Points on a hilly landscape, in no order, each with its height.
A ball rolls from a point to the lowest of its 2 nearest points, and stops where none of them is lower. Distance is the straight distance between rows; heights are no part of it.
Kuriv: [100 128 110 149 106 117 135  93 147 129 105 128 160 105 178 136 101 124
 144  85 114 144 203 125]  h=473
mes: [121 136 141 148 180  83 149 193  68 139  99 114 154 166  95 187 140 125
 116 152 160 173  88 160]  h=450
Lan: [149 115 183  89 138 153 165 130 101  89 115 123 155 123  92 132  94 174
 156  98 145 143 114 101]  h=661
Gami: [ 98 136 129 110 104 118 179  86 140 130 139  91 169 102  73 149 117  49
 134 121 158 173 147 108]  h=518
rovi: [136 107 175  84 155 168 157 166  84 111 103 151 136 134  65 146 141 176
 156 104 202 127 113 131]  h=718
Bogo: [165 117 145 122 193 127 168 159 100 127 136 143  84 168 100 121 121 131
 107 166 146  63 147 137]  h=356
faz: [ 83 107 126 116  81 174 125  76 134 112 106 167 101 116 147 173  91 133
 122 127  65 135  82  92]  h=804
ragob: [195  95 116 150 129 174 140 100 142 129 136 133  68 134 145  97 120 187
 135 128 129  81 103 174]  h=642
Kura: [140 118 153 164 148 209 110 152 116 137 128 133 104 133 144  69 124 173
  99 125 158  58  96 105]  h=493
Mem: [117 141  94 127 104 144 117  98 171 143 151 112  87 107 213 105 160  99
 133 104 122 162 130 122]  h=258
fimab: [171 108 130  98 160 152 124  89  80 136 100 167  92 110 168 151 149 128
 164 154 146 121  94 140]  h=644
Lag: [122 108 159 130  96 156 142  58 144 106 107  97 117 102 205 104 115 164
 160 105 117  95 102 107]  h=332
nomor: [125 135 160  87 130  98 129 109  80 153 104 141 115  87 175 139 154  83
 158 172 124 128 106 118]  h=703
fita: [191 108 147 116 116 148 120  98  97 124 133 142  83 109 168 117  93 151
 148 114 174 117 110 139]  h=556
devus: [163 119  83 130  87 103 108 144 193 101 146 134 128 152 140 120  97 146
 113 110 116 160 123 144]  h=784
boviz: [107 142  97 102 107  89 118 123 147 108 158 102 116 123 158  92 157  69
 112 125 122 155 141 106]  h=135
nenor: [135 139 151  83 129 146 166 117 105  93 143 126 141 109  95 123 125  76
  98 154 141 162 114 101]  h=416
mapap: [163 124 102 144 133 145  85  71 167 110 142 101 135 128 170  91 133 156
 115 152 103 108  84 105]  h=494
Zovi: [108 110 122 107 112  87 121 161 104 140 111 135 132  97 112 155  99 129
 190 138  51 158  97  95]  h=581
gep: [163  97 110 163 140 161 130 175 106 116 137 172  93 131  90 110  69 141
  87 132 215  89 124 121]  h=861
kom: [140 131 146 109 117 198  96 132  57 131 136 182 109 102 110 130 120 163
 118 103 111 129  98 165]  h=704
varo: [125 152 131 108 119 190 117  99 114  97 142 120 112 116 164  74 122 161
  81  93 140  97 113 113]  h=403
debav: [151 142 121 136 115 147 120 118 167 141  76 152 122  86 156 135 127 194
 160 140 151 106  36 140]  h=692
mafu: [174 128 138 123 163 148 161 124 106 118 126 122 128 150 129 119 138 150
 113 119  92  80 179 152]  h=490
roko: [156 153 179 106  92 131  72 145 131 122 133 147 131 142 128 125 132 146
  98 124 173 107 101 151]  h=694
Vifef: [148 110 121 168 192 164 149 166  60 149 145 149 107 120  50 137  91 117
 100 134 218  75 143 123]  h=820
sesok: [113 175 153  88 119 110 169 107  71 173 138 126 112  83 119 174  57 119
 131 124 142 145 146 111]  h=236
rafo: [153 151 164 126 138 133  79 136 127 128 169 136 149 181  82 136 131 126
  69 152 192 125 133 141]  h=646
kav: [116  90 121 151 202  91 128 188  85 156 101 132 136 172 135 151 172 123
 149 187 133 145 108 143]  h=339
gan: [109 107 112 146  99 104 131 124 123 127  87 121 149  82 153  92 146  98
 176 133  94 109 158 120]  h=325
sided: [ 84  94 156 132  87 148 100  71 146  84 110 113 166 116 162 101 130 140
 158 120  87 122 102  82]  h=202
Pesor: [120 121 154  69 146 134 143 159  89 109 107 153 147  98 118 132 105 166
 165 130  99 158  79  95]  h=645
Rig: [132 129 148 163 205 165 173 153 105 171 128 142 165 159  50 149 102 141
 107 145 189 112 143 143]  h=760
Fisi: [181 141 187 118 174 139 116 112  89 136 156 102 152 169  70 150 141 118
 122 146 183 112 126 123]  h=574
Foze: [182 108 119 179 165 164 155 142 178 172 123 125  53 132 134 115 137 184
 159 148 161  61 100 152]  h=693
bim: [ 71 117  77 132  90 126 102  72 129  89 141 122 158 120  59 115 117  96
 156  85  88 161 204 107]  h=649
pokig: [103 148 145 102  97 159  86  69 128 133 164 139  98 140 151 165  93 156
 124  55 140 168 162 117]  h=263
sekup: [134 131 138 149 171 132  70 159 163 140 185 135 123 195 125 100 114 126
  76 169 157 124 130 103]  h=697
mageb: [162 142 127 122 127 123 102 187 121 148 101 160 108 120 128 126 133 165
 136 140 178 103  54 150]  h=738
lodeb: [147 101 166 150 148 133 147 171 138 128 108 137 151 145 158 107 132 150
 141 149 156 116 129 115]  h=633
vut: [138 122 114 118 122 178 123 103 113 122 124 164 121 111 151 136 132 131
 122 134  49 143  98 145]  h=764
Kobu: [104 199 106 109 131 135 100 122  99 153 155 145 124 121 156 141 120 122
  78 101 131 157 158 166]  h=452
Rivat: [ 88  85 158 158 188 100 158 211 154 156 138 133  84 184 109 111 144 108
 134 182 101  94 123 144]  h=318
Nagu: [131 123 108 123 153 119  72  82 149  90 163 105 174 152 138  84 139 137
 102 131 121 142 147  77]  h=394
venol: [107 122 146 111 125  64 128 112  71 123  83 106 139 103  90 162 155  70
 207 134 111 101 163 111]  h=334
bip: [ 91 191 104 116 113 159  82 130 136 162 163 140  99 106 187 112 134 142
 103  79 119 169 104 126]  h=360
guba: [111 125 133  83  81  96 121 104 140  96 119 155 146 121  73 179 105 117
 128 120  64 128 152 130]  h=787
Raran: [103 150  72 113  88 140 106  90 180  89 124 129 113 126 144 149 102 136
 105  93  51 122  93  96]  h=833
gek: [137 171 151 133 147 141 146 193  53 128 126 125 139 137  74 158 121 118
  90 121 170 132 102 150]  h=554
Vof: [102  98 123 127 148  30 138 144  58 132  80  97 132 121 109 152 180  90
 185 157 132 133 136 164]  h=422
biz: [109 150 129  61 115 134 135  76 130  94 164 125 114 101 140 105 112 116
  92 114 135 147 143  98]  h=284
pakug: [141 130 139 154 130 155 127 163 206 154 152 143  78 150 111  93 170 135
  97 182 137  79  86 156]  h=653
goko: [140  63 154 133 132  97 131 144 136 108 110 137 181 141 102 120 135 147
 175 145 136 151 149 124]  h=684
Godav: [ 72 139  71 111  96 100  85 100 168 136 162 156 104 128 146 146 147 123
 128  74  69 172 164 136]  h=710
Posar: [142 103 110 122 205  98 145 188 122 163 119 145  77 174 117 131 148 162
 150 177 131  85  99 160]  h=207
gar: [154 147  68 125 117 142  82 101 177 109 164 155  87 154 152 101 126 155
  71 109 162 130 115 147]  h=816
logu: [ 53 127  63 130 111  85  79  76 152 110 153 149 130 122 105 140 146  90
 142  74 120 186 186  87]  h=683
Pid: [127 170 133 137 110 143 143 183 125 113 109 136 134 163 145 161 153 102
  93 101  97 124 153 159]  h=479
todom: [116 118 150 173 179 134 173 174 145 145 111 158 155 155 111 121  83 142
 100 160 191 104 171 124]  h=698
Gofe: [ 73 122 128 132  69 101  97  96 102 140 100 119 116  92 117 122 121  61
 184 132 103 113 181  80]  h=198
zana: [124 138 112 140  98  91 147 184 150 121 113 109 132 122 164 112 142  77
 114 153 127 149  95 125]  h=256
Nedav: [138 152 120 134 175 108 143  98  99 135 151  82 168 143 124 123 157  95
  99 135 111 110 207 136]  h=498
fedoz: [141 122 109 150 119 114 145 164 140 175  99 126 111  94 169 146 164 129
 195 140  95 153  81 158]  h=695
Vod: [135 141 156  84 104 147 135 107  78 147 132 149  75  72 149 139  69 133
 139 116 148 136 104 106]  h=439
lavuv: [ 95 160 103 121 135 104 128 111 162 124 163 132 178 165  85 142 155 116
  73 100 161 172 191 171]  h=895
tedig: [127 153 139 116 115 138 134 106 146 112 149 106 160 135 128 143  78 162
 130  56 138 166 182 116]  h=429
tatul: [125 171 133 145 175 123 159 137 122 132 161  62 159 174 113 131 146  79
  73 125 177 138 165 109]  h=396
Favu: [157  82 119 169 131 123 132 127 224 141 120 115 106 132 100 107 181 151
 162 194 114  79  95 139]  h=613
kufo: [124 101 157 157 149  79 167 153 101 125 138  75 132 166 114 130 158  68
 108 171 165 147 154 144]  h=293
Tepu: [139  88  91 166 137 122 147 162 161 160 110 126 123 100 125  95 189 129
 167 187  87 123  92 163]  h=654
mab: [ 87 179 125 108 114  72 149 117  94 165 128 133 124  88 159 157 100  91
  93 144 122 152 152 158]  h=449
Vomav: [160  86  94 135 107  75 110 125 156  93 111 138 169 121 118 112  88 146
 156 147 103 145 117 122]  h=737
Domo: [150 138 128 120 150  86 145 172 103 117  79 144 154 142 121 195 112 115
 152 134 151 149 106 120]  h=555
per: [137 146 118 196 131 196 141 117 183 149  89 116 139 100 169 118 152 188
 133 135 116 103  79 144]  h=632
rapak: [ 49  95 140 120  52 131 101  80 148 141 123 118 107  88 146 103 126 113
 164 122  76 119 140  57]  h=66
pazik: [135 159 161 134 148 157 170 135 114 126 125 109 195 121 106 120  84 161
 114  89 162 143 161 119]  h=563
Fodom: [137 123 194 109 146 122 145 113 100 139 111 125 163 143  98 184 181  93
 160 137 170 135 145 151]  h=472
povin: [104 100 106 142 124 152 158  71 138  82 126 101 192 119  80 114 124  86
 139  99 122 155 189  88]  h=595
Vana: [110 114 135  99  75 119 133 138 141 158 145 120  89  99 138 134  79 150
 164 113  46 153 109  97]  h=517
bidog: [ 99 138 119 119  59 105 135 149 196 137 121 108 127  89 144 108 122 152
 155  95  59 128 127 135]  h=441
ruge: [135 134 131 179 166 178 150 169 155 162 106 124 136 122 178  76 137 162
 113 150 132  88 101 111]  h=567
las: [114 124 111  96  67  60 102 105 147 140 151 127  92 122 124 162 118 104
 147 115  76 130 172 150]  h=746
pom: [138 109  89 141 136 151 112 139 125 126 161 143 134 155 136 110 157  99
  93 155  75 167 145 158]  h=807
fopul: [146  58 142 166 149 147 118  95 178 126 123 108 128 146 145  76 165 160
 159 163 103  79 108 115]  h=569
Saz: [142 180 118 136  82 114 158 177 192 136 109  86 113 103 155 117 136 133
 134 108 107 115  87 130]  h=359
Fom: [ 62 123 101 114 108 112  77  37 166  70 139 111 150 131 156  90 147 148
 125  91 104 119 127  82]  h=299
bafit: [175 143 108 137 139  84 121 162 128 117 154 121 152 165 110 127  78 158
  95 126 133 140 151 157]  h=832
gora: [168  89 120 131 129 121 117  72 133  97  74 155 128 126 163 164 143 110
 159 151 129  99 113 115]  h=707
Kidef: [157 186  95 133 114 126 148 180 137 136 148  94  82 148 166 117 143 118
  92  93 110 111 129 170]  h=447
Nokal: [123 117 148 148 121 129 154 145 121 113 114 128 166 161 106 172 174  64
 112 141 142 153 160 151]  h=385
bezaz: [135 145 142 138 128 191 119 160  36 145 158 147 125 101  80 133 133 110
  87 105 180 134 133 169]  h=631
dedut: [118 168 115 127 121  56 105 150 137 120 154  92 178 155 111 143 126 124
 101 102 117 162 173 154]  h=872

Call two points neighbours if one is among the 2 nearest of the other. Go from one point of each pair to the other, from neighbour to neighbour, staying as low as possible. Name the highest point that can't be avoided.
Posar and sided => Vof
boviz and sesok => Kobu
sesok and kufo => Pid

For each start below, name the point where the ball stops.
las => boviz
Lan => boviz
guba => boviz
